Each row is a point on a tangle of strands that fork, close into loops and nearly touch. The rows are in no order.
Two points are linked if the straight distance between their rows is under 72.7. Some points are linked to none.
Q534: -36 -6 -10 38 8 -25 -2 -8 -40 9 -5 -3 14 -5 13 2 13 -30 10 -6 -7 -14 -45
 4 -12 -23 5 -5 15 15 19 -7 -50 59 4 54 -2 33 50 -31 2 2 25 43 5 28 19
 44 44 -5 60 -25 3 3 -8 7 7 -27 -24 -32 -7 21 0
Q482: -12 12 -30 1 -2 24 14 -26 -45 12 4 -25 -17 -21 1 -16 2 -23 10 26 3 1 -19
 3 -43 -33 -3 -14 11 -13 24 -32 -34 10 16 -18 28 4 41 -13 -4 21 6 -5 3
 -11 -24 -6 47 -14 31 -2 16 16 -24 6 -42 -7 2 -31 -8 4 -22
Q924: 4 8 -20 -28 -10 16 12 9 -1 -11 20 -10 -31 -2 -7 -10 -4 1 4 6 -12 1 -2 -1
 -44 -6 8 0 -12 -6 -31 -33 -16 -3 14 -53 30 -26 -2 18 -4 9 -16 -40 -3
 -31 -25 -36 4 -34 -6 8 11 -1 -14 4 -22 12 11 -7 4 10 -34
Q244: -19 -17 4 28 24 -25 -1 4 1 4 -18 22 15 8 10 5 2 -9 -3 -24 -5 -6 -4 11 29
 18 -7 5 15 15 11 23 -12 28 -6 50 -32 14 16 -5 14 -14 11 31 7 8 12 37 14
 28 15 -29 -7 2 28 -9 23 -20 -5 14 -1 1 5
Q103: -26 -5 -21 14 1 20 11 -25 -38 26 -9 -7 -3 -9 -1 -2 -8 -16 0 9 2 4 -16 4
 -7 -8 -10 -10 16 -1 25 -8 -25 9 10 10 -4 7 32 -6 -1 16 4 0 5 -7 -7 11
 34 6 19 -8 0 22 -12 1 -25 -12 -1 -11 -6 -6 -9
Q44: 24 3 15 -34 -9 7 28 21 2 14 15 8 -35 22 1 0 -9 22 -17 -7 -13 24 24 -8 29
 39 -16 9 -12 -12 -25 -8 21 -37 -21 15 -12 -18 -21 1 38 -8 18 -36 -12 -4
 4 -13 -46 15 -30 0 -7 14 46 -10 18 12 -12 25 3 6 23
Q250: 15 6 6 -12 -13 12 -19 -5 43 -24 -1 -9 11 -11 -9 0 0 15 5 11 1 -7 9 -7
 -21 -13 14 -3 -3 -7 -3 12 20 -11 7 -51 12 -10 -34 22 -25 10 -21 -18 9
 -9 -15 -32 -11 -23 -10 17 12 -21 -26 10 -13 14 12 3 1 -7 -16
Q525: 7 -15 -2 -9 -17 26 -3 -21 19 15 -13 3 0 -17 -17 -4 -8 6 -2 2 9 12 24 -3
 7 2 -7 -11 1 -8 28 27 23 -31 1 -16 -16 -13 -18 24 -9 18 -16 -34 2 -15
 -17 -23 -5 12 -8 5 6 9 -5 0 -17 6 8 15 -4 -22 4
Q13: 46 0 31 -19 -29 13 -7 9 49 12 -6 -1 -11 1 -11 -8 10 36 -12 2 -1 14 37
 -16 25 29 2 -3 -16 -12 2 21 43 -50 -11 -15 -14 -23 -47 16 3 1 -2 -36 0
 0 6 -37 -38 4 -25 12 6 4 27 -3 12 28 -2 13 -3 4 18
Q500: 15 12 3 -32 -22 3 1 22 32 -18 12 -7 -25 6 -3 -6 7 29 -7 4 -21 -4 9 -14
 -25 2 21 1 -15 -4 -43 -23 2 -3 9 -54 28 -29 -34 27 -6 6 -20 -38 0 -21
 -4 -44 -22 -46 -24 11 8 -21 -10 9 -1 28 11 -8 10 18 -31
Q287: -21 0 -12 -22 14 11 39 20 -37 42 23 23 -35 33 9 8 -17 2 -6 -30 -32 28 3
 3 26 38 -38 3 18 -2 -21 -28 -25 -9 -16 42 -16 -12 34 -16 45 -11 40 -30
 -8 6 -10 14 -5 27 -1 -17 -10 33 60 -5 7 -6 -20 10 9 4 1
Q745: 49 8 34 -24 -22 2 2 27 39 5 1 -2 -18 12 -5 -3 8 39 -16 3 -6 13 33 -17 28
 39 8 6 -22 -15 -17 4 39 -46 -16 -5 -8 -21 -46 6 22 -11 9 -25 -10 4 12
 -28 -49 -2 -33 13 -3 2 36 -5 23 30 -5 13 -3 12 22
Q68: -26 -6 -16 39 -4 16 0 -50 -28 17 -32 -10 24 -28 -1 0 8 -12 -1 23 -2 -2
 -18 4 -14 -38 2 -23 12 4 61 19 -14 32 26 15 -10 15 36 -5 -8 23 -7 23 7
 -5 -9 33 52 -4 33 -19 10 -1 -37 -1 -13 -17 13 -18 -4 -19 -10
Q123: -26 -5 -10 23 12 -13 3 -2 -28 9 -2 2 7 5 8 4 -2 -21 3 -11 3 -9 -22 10 4
 -1 -5 -1 11 11 3 -2 -27 25 -1 33 -6 19 29 -17 4 -4 7 24 4 10 11 26 22
 13 22 -13 -8 13 -1 0 0 -17 -11 -8 -2 6 4
Q608: -11 -35 -4 22 2 15 3 -38 17 20 -38 24 10 -16 -16 -7 6 11 -7 -9 1 8 21 2
 38 3 -12 -13 11 1 57 48 14 0 15 29 -40 -4 6 26 4 13 -3 -3 8 -14 -9 8 12
 29 8 -27 0 9 22 -11 11 -20 8 25 -10 -29 -5
Q361: -22 0 -12 23 15 -24 -1 11 -36 -1 13 0 6 12 12 3 0 -29 15 -10 8 -17 -33 7
 -5 -5 -1 5 5 15 -9 -18 -36 32 -4 33 7 23 30 -25 -5 -10 12 34 0 23 20 31
 17 3 27 -9 -6 8 -4 4 5 -16 -19 -17 -1 14 14
Q657: -8 1 -8 -2 7 -7 5 14 -23 -6 20 -3 -7 13 3 1 -8 -17 8 -1 12 -3 -16 5 -6 4
 -1 6 -2 4 -26 -21 -13 0 -5 3 11 3 12 -11 0 -7 -1 6 -5 4 7 8 -5 0 2 5
 -10 10 -2 0 -6 -2 -12 -2 3 11 8
Q239: -34 -1 -17 11 6 -1 17 6 -52 27 13 -2 -16 12 10 0 1 -26 10 -10 -6 5 -34 0
 -3 0 -10 -3 20 3 -3 -34 -53 24 -2 38 3 17 52 -26 13 4 29 10 0 18 6 21
 31 4 38 -16 -3 25 17 5 -8 -17 -28 -24 -5 22 -4
Q466: 36 -3 38 1 -12 -10 -28 10 59 4 -20 1 13 -4 -8 -6 18 27 -15 -6 11 9 39
 -15 40 20 2 5 -13 -1 19 36 52 -34 -11 -4 -23 -3 -52 9 -12 -5 -3 8 4 20
 10 -24 -29 14 -20 6 0 -10 24 -4 20 20 4 12 -10 -1 27
Q665: 3 4 -4 -1 0 3 -9 1 4 -18 8 -8 9 -4 -3 3 -5 -7 7 5 13 -9 -5 4 -18 -11 7 1
 -3 0 -8 2 5 -2 2 -24 11 3 -10 1 -17 0 -16 4 1 -4 -1 -7 -3 -8 -4 14 0 -7
 -27 1 -10 2 2 1 1 -4 -5
Q523: 6 9 -1 3 1 4 -28 -18 31 -32 -5 -9 34 -21 -6 5 -3 2 12 12 9 -13 -2 3 -28
 -32 16 -4 -1 2 13 22 15 6 11 -38 14 7 -22 10 -39 7 -24 9 7 0 -12 -9 9
 -14 2 20 10 -29 -47 13 -10 3 16 -3 1 -18 -12
Q722: -5 -18 -5 7 -12 24 -5 -33 17 14 -24 2 11 -22 -19 -1 -5 2 -5 2 10 10 18 2
 9 -11 -11 -14 5 -4 43 34 20 -17 10 -8 -20 -8 -9 24 -16 21 -20 -19 6 -13
 -19 -12 7 14 -3 -2 8 6 -11 -2 -13 -1 12 14 -6 -28 2
Q226: 0 3 5 -14 14 -22 18 40 -21 -3 25 7 -19 37 15 9 -8 -7 1 -16 -3 6 -8 2 22
 32 -13 17 -6 -1 -45 -28 -10 -8 -18 26 4 -1 6 -22 30 -22 21 -1 -10 11 15
 13 -35 9 -13 -2 -14 9 38 -6 21 4 -15 8 9 16 24
Q703: -15 8 -29 5 -5 32 9 -42 -37 17 -9 -26 -9 -30 -4 -11 -2 -17 3 33 0 5 -13
 4 -44 -38 -6 -19 15 -17 45 -18 -20 5 20 -23 14 4 38 -2 -11 29 -3 -11 3
 -18 -31 -4 54 -12 25 1 19 14 -34 6 -41 -5 16 -25 -7 -11 -22
Q194: -4 14 -26 6 1 24 -9 -37 1 -10 -9 -21 12 -34 -6 -1 -3 -11 13 27 1 -7 -8
 11 -50 -47 6 -16 3 -8 36 1 -5 9 24 -41 17 6 12 5 -24 17 -16 -6 5 -14
 -34 0 42 -17 17 16 26 -11 -52 14 -37 -5 21 -14 2 -21 -21
Q517: -23 -11 -5 30 13 -12 -6 -10 -19 2 -15 4 19 -3 6 4 -4 -19 2 -7 8 -9 -17
 10 6 -9 -2 -3 9 17 18 16 -16 30 6 30 -12 16 22 -9 -3 -2 -1 32 6 6 10 31
 27 12 21 -17 -7 6 -10 -1 4 -19 -3 -7 -4 -3 4
Q805: 25 11 13 -31 -25 9 3 25 28 -12 11 -4 -21 7 -7 -4 5 27 -8 3 -13 3 14 -17
 -12 15 18 1 -15 -10 -41 -14 14 -20 3 -43 18 -28 -34 24 4 3 -14 -39 -4
 -20 -1 -39 -33 -34 -25 12 2 -11 2 2 2 28 3 2 6 17 -12
Q824: 2 14 -11 6 15 -19 -19 1 -7 -42 24 -9 19 -11 5 -4 13 -16 35 11 14 -32 -30
 9 -53 -48 23 9 -18 16 -19 -19 -25 32 10 -24 47 14 13 -15 -35 -18 -1 37
 -2 15 3 7 18 -29 15 23 12 -31 -53 14 -5 -13 0 -28 4 11 -12
Q949: -6 -20 7 19 8 -9 -9 -16 16 2 -29 12 22 -8 -3 2 1 -1 -9 -11 10 0 12 6 28
 2 -7 -1 6 14 26 40 14 5 1 21 -30 7 -9 9 -9 -2 -11 19 8 -1 4 12 1 24 -2
 -13 -6 -1 7 -10 12 -10 6 15 -4 -16 11
Q12: 3 14 -5 1 14 -18 -21 8 5 -42 21 -9 18 -5 3 -2 10 -10 24 7 13 -26 -21 8
 -42 -36 22 11 -14 13 -27 -15 -10 25 4 -31 38 8 -2 -5 -32 -14 -9 28 -2
 10 6 1 4 -26 5 20 6 -31 -42 10 -3 -5 6 -18 4 10 -14
Q449: 23 -11 33 8 -3 -13 -28 -4 50 -3 -26 5 21 -9 -7 -3 18 14 -13 -9 14 6 32
 -9 34 7 1 2 -3 10 26 44 43 -20 -4 5 -27 3 -42 10 -19 -4 -12 20 7 15 10
 -15 -19 23 -14 -1 -2 -13 16 -5 20 9 8 16 -9 -11 28
Q312: -14 6 -27 1 2 15 15 -7 -45 8 15 -17 -18 -8 0 -8 -2 -24 11 11 9 -1 -25 3
 -32 -19 -3 -6 8 -2 1 -31 -34 8 11 -10 21 3 36 -12 -2 10 6 0 -1 -5 -12
 -1 31 -10 22 -1 6 18 -17 5 -29 -10 -8 -22 -5 7 -15
Q201: 4 9 7 -5 11 -33 -11 34 -11 -33 27 -5 0 20 10 3 6 -15 14 0 14 -17 -17 -3
 -8 1 17 15 -16 8 -50 -32 -6 10 -11 -9 29 7 -3 -14 -5 -22 -2 28 -9 11 23
 7 -23 -18 -3 15 -14 -15 -2 -1 11 3 -10 -9 8 20 12
Q596: 20 16 14 -20 -16 -6 -16 21 45 -32 9 -6 0 3 -3 -1 12 29 -2 4 -12 -14 5
 -18 -18 -6 29 5 -12 -5 -37 -15 11 2 5 -55 28 -15 -38 18 -15 1 -19 -12 6
 -6 2 -33 -24 -45 -22 17 6 -33 -19 9 4 23 13 -9 4 13 -28
Q935: -14 0 -4 -27 16 2 35 25 -19 37 19 31 -33 37 10 11 -15 16 -10 -35 -36 24
 14 7 34 46 -42 10 14 -4 -15 -11 -9 -8 -24 54 -24 -12 24 -10 51 -19 37
 -33 -12 10 -5 16 -18 39 -16 -19 -4 24 69 -10 20 -4 -14 25 7 2 5
Q355: 1 3 0 -13 0 -4 10 18 -12 1 16 4 -13 13 3 4 -8 -8 -2 -3 7 7 0 1 8 18 -7 7
 -4 -2 -29 -13 -1 -13 -10 4 3 -7 -3 -7 13 -7 2 -8 -4 -4 5 -2 -19 5 -12 2
 -13 11 10 -4 0 2 -8 11 4 7 9
Q849: -20 0 -24 1 -2 22 18 -16 -48 25 6 -11 -17 -3 3 -6 -10 -21 4 7 4 9 -19 5
 -14 -7 -12 -9 14 -3 11 -24 -30 2 7 4 7 2 38 -9 5 14 11 -7 -1 -4 -11 0
 32 3 18 -7 1 29 -5 1 -27 -10 -8 -18 -6 4 -11
Q30: -2 -11 2 -11 6 0 18 6 -3 23 -1 21 -19 17 0 4 -8 9 -13 -21 -8 14 18 5 36
 32 -24 9 7 -1 2 12 4 -15 -16 38 -28 -5 0 1 25 -10 13 -17 -1 1 4 3 -19
 33 -18 -12 -5 18 37 -9 14 -7 -8 26 1 -4 9
Q867: -11 -18 3 18 16 -14 -1 -5 4 11 -19 22 12 3 1 4 -3 -3 -10 -17 -1 -2 6 10
 31 17 -11 4 13 13 18 29 -1 13 -4 37 -31 8 6 1 9 -7 3 18 4 2 8 22 3 28 1
 -22 -7 5 22 -9 14 -15 1 19 0 -10 6
Q97: -1 6 -2 2 11 -17 -2 22 -18 -20 21 -4 2 15 7 2 0 -18 15 -2 14 -15 -19 2
 -11 -2 8 10 -9 8 -33 -23 -11 8 -5 -4 22 7 6 -11 -6 -13 -2 19 -5 6 15 7
 -9 -7 0 9 -10 -2 -12 2 2 -1 -11 -5 5 12 9
Q697: 18 -4 9 -14 -10 7 5 6 13 4 2 3 -7 1 -7 1 -5 10 -8 0 6 10 17 -5 16 19 -5
 4 -6 -8 -10 9 21 -30 -7 -8 -10 -11 -23 10 4 1 -7 -22 0 -8 3 -19 -27 6
 -20 8 -3 5 9 -4 -2 11 -2 17 1 -2 10
Q384: -22 -9 3 29 26 -35 -4 16 -10 -4 -7 17 15 13 16 6 0 -17 -1 -25 -1 -11 -14
 11 23 14 -8 9 11 18 -4 12 -19 34 -12 49 -24 22 15 -15 9 -22 9 36 5 16
 19 39 12 24 15 -23 -12 -3 22 -4 21 -17 -5 2 1 6 15
Q490: 17 17 12 -13 -2 -16 -25 19 42 -41 12 -4 14 2 1 0 14 21 4 5 -4 -18 -1 -11
 -22 -15 33 10 -14 -1 -37 -12 8 13 1 -51 34 -4 -33 10 -26 -6 -16 11 3 3
 8 -20 -18 -39 -17 24 3 -41 -28 10 5 15 15 -12 6 12 -26
Q775: 11 -5 13 -21 7 -4 23 11 13 23 3 23 -25 21 2 1 -5 23 -22 -21 -17 17 29 2
 43 41 -28 12 1 -3 2 11 18 -22 -24 46 -31 -9 -10 -1 33 -14 21 -22 -8 8 4
 -2 -33 41 -28 -14 1 15 57 -12 27 0 -10 31 0 -1 17
Q689: -10 -9 -12 10 -6 23 -8 -32 3 2 -21 -4 16 -23 -14 1 -7 -7 1 10 10 4 3 5
 -7 -23 -3 -14 6 -1 39 24 11 -2 14 -14 -9 2 -3 14 -20 20 -20 -7 7 -11
 -18 -1 19 4 3 4 9 1 -28 3 -20 -5 13 3 -3 -26 -1
Q242: 22 3 21 -20 -3 -12 14 23 10 8 9 7 -18 19 5 2 -4 16 -17 -7 -3 13 24 -4 34
 35 -9 11 -11 -8 -19 0 21 -30 -21 18 -14 -8 -24 -5 25 -13 13 -13 -9 6 12
 -8 -43 15 -29 3 -7 8 39 -10 21 9 -8 23 3 8 26
Q82: -3 -5 -11 -23 -3 21 31 2 -25 30 14 8 -30 17 -2 -3 -19 -1 -6 -9 -9 22 11
 4 15 25 -26 -4 7 -9 -14 -16 -6 -28 -10 8 -11 -14 11 3 28 5 13 -36 -6
 -13 -12 -9 -11 18 -13 -6 -9 29 29 -7 -8 -3 -10 10 4 -2 -1
Q267: 16 12 16 -6 4 -20 -31 11 33 -39 7 -4 25 -3 2 5 11 6 7 5 11 -17 -5 -3 -16
 -15 29 12 -9 3 -27 -2 20 6 -3 -37 27 8 -29 3 -27 -8 -15 24 3 9 11 -10
 -15 -23 -8 22 -3 -37 -29 7 5 9 9 -8 4 4 -8
Q290: 4 9 -7 -1 9 -6 -14 2 4 -32 17 -10 12 -4 1 1 0 -7 17 10 12 -18 -16 7 -34
 -24 17 5 -11 7 -18 -10 -6 13 5 -32 28 5 -5 -1 -26 -6 -15 16 -1 0 0 -4 3
 -21 0 18 4 -19 -37 10 -10 0 6 -9 4 7 -12
Q429: -10 -4 5 13 17 -28 -2 14 -9 -5 3 6 7 16 10 7 -5 -17 -1 -16 10 -9 -7 8 22
 14 -6 12 4 11 -14 3 -8 12 -15 30 -11 13 3 -14 5 -18 5 28 2 12 19 24 -6
 17 0 -9 -15 0 14 -5 16 -8 -8 6 3 5 19
Q978: 15 6 16 -18 7 -22 12 31 -1 -6 15 7 -16 29 10 7 -4 6 -11 -10 -2 7 10 -3
 29 33 -11 17 -8 -5 -34 -13 9 -20 -22 18 -5 -3 -14 -13 27 -19 14 -3 -10
 6 16 5 -41 10 -26 4 -15 3 37 -9 24 11 -10 16 7 14 25
Q184: -13 -5 -4 -5 12 -3 22 15 -19 22 11 17 -19 25 6 4 -12 -6 -6 -19 -9 11 5 6
 26 34 -23 7 9 0 -15 -7 -13 -7 -15 37 -18 -3 15 -11 27 -11 18 -11 -4 5 2
 14 -12 26 -6 -11 -10 21 36 -6 8 -9 -15 14 4 4 9
Q695: -23 -8 -23 16 0 30 9 -37 -31 24 -15 -7 -1 -20 -6 -4 -9 -13 -3 15 2 6 -6
 4 -9 -19 -9 -18 16 -8 41 3 -13 4 14 1 -6 3 29 3 -5 24 -2 -9 4 -13 -17 5
 38 6 15 -9 5 18 -20 2 -26 -9 11 -12 -4 -14 -14
Q233: 43 13 37 -29 -18 -8 10 41 23 -5 11 -5 -26 22 6 2 6 35 -16 1 -8 13 24 -19
 23 39 12 12 -24 -14 -43 -17 31 -35 -14 -6 5 -18 -40 -1 34 -16 15 -21
 -16 -2 19 -16 -52 -13 -34 14 -12 -4 41 -6 30 32 -7 10 4 21 21
Q876: -3 16 -26 -3 1 18 0 -18 -9 -15 7 -18 -2 -20 -4 -7 -1 -14 17 22 4 -9 -11
 7 -55 -39 9 -5 -2 -7 9 -17 -14 10 20 -40 30 0 15 2 -19 10 -10 -7 5 -17
 -26 -9 34 -24 14 13 25 -6 -45 12 -35 -3 11 -16 -4 -6 -26
Q742: -15 9 -24 18 -4 24 -6 -47 -10 2 -22 -20 17 -35 -5 0 -1 -10 8 31 0 -2 -10
 10 -39 -50 3 -21 7 -7 56 11 -6 13 26 -21 7 12 21 0 -21 25 -15 1 7 -11
 -29 11 50 -10 20 7 25 -7 -53 8 -32 -6 22 -17 -2 -25 -15
Q335: -31 -8 -6 38 16 -37 -5 11 -34 -2 4 5 16 9 16 5 8 -35 15 -18 0 -23 -40 7
 -5 -11 3 1 8 19 -1 -9 -44 55 -2 53 -3 32 37 -30 -1 -13 20 51 1 35 27 41
 30 4 44 -20 -6 0 -1 6 15 -26 -22 -24 -3 21 14
Q4: 24 14 34 -16 -2 -35 -17 49 21 -36 14 -3 -4 25 7 1 16 17 -4 -3 3 -13 1
 -21 4 13 32 21 -28 -4 -65 -34 19 0 -13 -20 34 0 -29 -4 8 -24 6 27 -15 9
 33 -2 -41 -34 -23 21 -22 -27 12 -1 26 22 0 -11 9 24 7
Q133: 15 13 18 -12 7 -32 -17 41 6 -38 23 -5 1 18 7 1 14 2 6 -2 9 -17 -10 -11
 -8 2 28 19 -25 4 -59 -35 7 6 -11 -21 35 2 -16 -5 -5 -22 -2 26 -12 10 27
 1 -32 -29 -13 19 -19 -27 0 0 20 14 -1 -10 9 21 3
Q737: -26 -8 -9 47 -1 -2 -11 -44 -22 4 -32 -5 38 -25 3 2 10 -13 2 16 -4 -12
 -24 10 -10 -39 8 -18 7 17 53 28 -14 49 26 24 -14 23 32 -10 -9 14 -6 43
 8 5 -2 44 49 -5 42 -23 8 -7 -40 -2 3 -21 8 -16 -4 -19 -6
Q404: -24 -20 -5 53 7 -8 -11 -37 -14 5 -36 7 40 -21 5 1 10 -8 5 8 -8 -9 -21 9
 7 -26 13 -19 11 16 47 37 -13 55 22 36 -28 20 33 -5 2 8 0 47 12 1 2 50
 47 2 46 -36 0 -3 -14 -6 17 -29 6 -4 -5 -17 -10
Q292: 0 12 -23 6 11 -15 -7 -1 -20 -32 29 -15 4 -12 4 -9 18 -19 40 14 9 -33 -37
 7 -70 -53 17 10 -17 16 -16 -35 -41 32 15 -21 53 11 31 -19 -27 -16 6 31
 -6 14 3 4 27 -36 25 17 21 -22 -48 16 -15 -16 -8 -35 1 19 -14
Q189: 43 -1 35 -9 -22 5 -22 5 58 7 -14 -1 5 -4 -13 -6 14 33 -9 0 4 9 37 -15 28
 22 2 -2 -14 -7 17 32 47 -44 -10 -14 -18 -15 -50 14 -9 2 -5 -21 4 11 6
 -35 -32 8 -22 8 6 -5 21 -5 13 24 4 14 -7 0 19
Q707: -24 -2 -21 31 -5 27 -1 -58 -25 18 -33 -15 18 -37 -5 -1 5 -8 -2 32 -6 2
 -11 7 -24 -47 0 -28 11 -4 70 15 -7 20 29 -5 -6 11 32 2 -17 33 -12 8 5
 -14 -25 19 53 -5 25 -9 18 -5 -42 3 -24 -13 21 -20 -2 -27 -14
Q223: 19 4 7 -17 -12 9 -5 7 24 -9 5 -4 -3 -3 -8 0 -3 11 -2 5 5 3 12 -6 -2 9 6
 1 -5 -8 -14 4 20 -25 -3 -27 4 -13 -28 16 -5 4 -16 -23 1 -11 1 -28 -23
 -10 -16 12 -1 -4 -3 1 -7 15 4 11 0 0 0
Q333: 24 -3 18 -12 -8 -1 3 11 21 9 -3 7 -9 6 -3 -2 -1 15 -14 -9 4 10 26 -5 31
 28 -10 6 -5 -8 0 16 27 -31 -15 11 -19 -8 -29 5 11 -5 1 -15 -4 4 6 -15
 -33 18 -24 3 -6 7 27 -8 13 10 -4 20 -3 0 21
Q352: -28 -17 -7 41 9 -6 -1 -23 -19 10 -25 11 25 -10 4 2 4 -11 0 -5 -6 -8 -19
 9 13 -8 1 -10 16 14 32 25 -21 42 12 38 -25 18 32 -7 5 5 4 33 9 3 7 40
 36 11 32 -29 -4 5 -3 -4 9 -24 1 -5 -6 -7 -9
Q241: -18 4 -13 27 7 -12 -11 -16 -26 -7 0 -10 22 -10 5 5 1 -24 15 5 10 -17 -29
 11 -23 -35 5 -2 1 15 16 4 -20 32 11 11 12 21 22 -17 -20 -1 -4 36 2 14 8
 26 33 -4 26 -1 4 -3 -39 6 -5 -17 -5 -21 -2 -1 2
Q898: 24 9 30 -14 -2 -29 -9 45 15 -24 12 -4 -3 23 9 3 8 14 -7 -3 6 -2 7 -14 18
 22 19 21 -24 -6 -47 -23 22 -14 -16 -7 17 -1 -31 -9 15 -22 8 17 -11 8 27
 -1 -44 -13 -25 17 -19 -15 19 -2 25 19 -1 1 7 22 19
Q7: 11 5 16 3 4 -15 -33 1 31 -30 -1 -4 35 -11 1 3 3 -1 3 2 16 -10 1 -2 -5
 -14 17 5 -4 7 -6 17 25 3 -4 -24 9 12 -29 4 -33 -6 -17 29 6 13 8 -2 -10
 -9 -7 18 -4 -28 -26 2 4 7 10 -2 -3 -7 6
Q540: 5 -2 6 6 -1 -1 -19 -6 19 -14 -8 -2 21 -12 -3 3 -1 -3 2 0 16 -5 5 2 1 -7
 6 1 -1 5 7 22 20 -3 1 -14 0 6 -20 8 -24 2 -18 11 4 3 1 -3 -3 2 -5 10 -1
 -12 -23 1 -3 4 8 5 -2 -11 8
Q939: 0 1 -8 -1 -6 21 -17 -27 24 -14 -12 -8 21 -25 -12 5 -7 -2 7 14 8 -3 4 4
 -21 -29 8 -11 2 -5 26 23 16 -4 16 -34 3 0 -13 16 -31 16 -24 -9 6 -9 -21
 -11 14 -7 0 14 14 -14 -38 8 -18 3 16 2 0 -23 -8
Q63: -28 -23 -12 32 0 20 5 -43 -17 25 -36 8 16 -22 -7 -3 -1 -2 -6 10 -6 4 -4
 5 17 -11 -4 -21 19 2 54 27 -9 21 18 26 -27 7 32 11 3 19 -1 7 7 -13 -9
 25 37 13 24 -27 -2 13 -3 -6 -3 -21 11 1 -6 -23 -17
Q240: 13 -2 1 -30 -9 16 30 12 -8 22 17 9 -32 18 -1 0 -14 11 -10 -7 -10 23 21 0
 20 33 -19 4 -6 -12 -22 -9 7 -37 -14 10 -12 -20 -7 4 32 0 13 -40 -9 -10
 -5 -17 -31 14 -25 -1 -9 22 36 -8 6 8 -12 20 2 1 10
Q55: -1 -3 6 0 7 -17 0 16 -1 -3 5 7 1 13 6 4 -6 -7 -4 -9 10 0 1 4 19 19 -6 10
 1 4 -16 2 5 -5 -14 14 -7 4 -8 -8 7 -11 1 9 -1 6 14 6 -20 14 -12 3 -12 4
 12 -7 8 -1 -6 14 3 4 19
Q856: -14 1 -3 -4 15 -18 18 29 -27 9 21 10 -17 34 13 7 -9 -12 2 -19 -6 6 -12 7
 19 28 -19 11 5 3 -31 -24 -23 -1 -16 33 -4 3 17 -22 26 -17 20 0 -5 12 11
 18 -16 19 -4 -7 -11 17 35 -3 14 -5 -19 6 8 15 17
Q739: 38 11 24 -27 -30 10 -3 25 43 -6 5 -4 -15 5 -6 -3 8 39 -9 5 -14 4 24 -23
 1 22 18 -2 -12 -12 -31 -2 27 -29 -1 -37 10 -30 -43 22 9 4 -13 -40 -1
 -14 3 -44 -36 -29 -29 15 1 -7 12 -1 8 31 3 3 1 12 -6
Q324: 6 -19 19 16 6 -17 -18 -10 31 -1 -26 10 23 -11 -4 0 8 5 -13 -14 13 -1 22
 0 33 5 -8 3 1 12 28 44 28 -3 -4 18 -31 8 -25 10 -11 -2 -10 23 8 7 9 1
 -8 27 -8 -10 -4 -10 14 -10 17 -3 7 18 -7 -16 20
Q651: -6 -4 6 -21 16 -1 29 21 -1 30 7 34 -26 31 6 8 -10 21 -18 -33 -33 18 23 4
 39 44 -37 13 12 -3 -1 3 4 -6 -24 61 -34 -11 11 -4 46 -22 32 -24 -11 12
 -1 12 -22 46 -21 -21 1 20 70 -12 25 -6 -11 32 4 1 5
Q702: 30 12 30 -26 -10 -20 6 45 14 -13 15 -3 -18 24 11 4 4 23 -13 0 -4 6 13
 -19 21 32 15 15 -23 -11 -50 -22 23 -22 -15 -5 14 -10 -29 -4 26 -18 12
 -6 -15 0 21 -7 -50 -16 -30 11 -19 -8 32 -5 28 27 -5 7 7 21 19
Q155: -5 14 -31 -7 -1 23 11 -18 -29 0 10 -22 -22 -19 -5 -15 -3 -16 13 21 0 0
 -14 6 -56 -30 2 -7 2 -10 9 -34 -26 7 21 -38 33 -6 26 -3 -9 14 -1 -16 0
 -23 -32 -20 38 -22 19 8 21 9 -27 8 -41 -3 8 -23 -4 3 -30
Q362: -34 -13 -19 10 2 26 22 -20 -43 44 -8 10 -14 -2 1 -3 -6 -6 -7 -4 -17 17
 -6 2 14 12 -16 -14 29 -4 24 -13 -31 8 2 29 -18 0 47 -3 20 16 22 -12 2
 -7 -8 13 32 19 20 -24 -6 31 24 0 -13 -15 -6 -7 -5 -3 -21
Q760: 12 11 2 -10 -5 8 -24 -11 50 -33 -1 -9 23 -15 -5 6 2 14 8 12 1 -12 0 -4
 -27 -26 19 -2 -1 -3 0 14 14 0 13 -54 18 -3 -32 17 -34 10 -23 -7 10 -4
 -17 -29 0 -28 -6 21 18 -34 -41 16 -11 13 18 -1 1 -10 -23
Q544: 20 -10 10 -12 -23 29 -8 -16 41 11 -15 2 1 -14 -19 -6 -1 16 -2 3 6 11 31
 -9 11 7 -4 -8 -2 -14 29 34 32 -41 -1 -23 -17 -19 -33 27 -12 18 -18 -41
 3 -9 -12 -38 -16 10 -12 4 11 2 2 1 -7 15 6 17 -5 -18 7
Q350: 16 3 1 -19 -16 15 -6 4 27 -13 7 -5 -1 -5 -10 -1 -6 12 0 8 1 0 8 -6 -19
 -1 10 -4 -3 -8 -15 2 15 -19 3 -42 12 -15 -26 20 -14 8 -21 -30 4 -17 -12
 -33 -12 -19 -13 12 8 -9 -16 5 -12 12 7 7 2 -2 -14
Q691: -17 -3 -16 -22 1 23 38 1 -36 42 15 13 -34 21 4 0 -19 -2 -6 -17 -19 27 10
 4 23 30 -33 -4 15 -9 -12 -22 -17 -21 -12 21 -15 -15 29 -3 35 3 26 -36
 -7 -5 -14 -1 -3 24 -4 -14 -11 36 44 -5 -7 -6 -14 9 4 -5 -6
Q6: -19 -3 -25 9 -8 39 9 -45 -27 23 -22 -15 -3 -30 -8 -8 -9 -11 0 24 -2 9 2
 3 -21 -27 -8 -23 18 -14 54 -3 -7 -4 18 -15 -4 1 28 10 -9 33 -6 -20 5
 -22 -30 -5 46 2 15 -2 10 15 -23 1 -35 -6 17 -16 -5 -22 -21

A fork is a point with three links, a tip a point with one. Leave the first point through the second and follow the links. Name the first fork or tip that comes.
Q651, Q775 => Q242
Q824, Q12 => Q739
Q760, Q523 => Q544
Q534, Q335 => Q482
Q7, Q540 => Q292
Q737, Q404 => Q534

A piece is two or more points that can be reached from each other along the links. Count, over all rows, the pieces, the separate loops (a circle has one, a figure eight two, a Y none), the forks (points with three links) and the tips (points with one).
pieces => 4
loops => 3
forks => 2
tips => 4
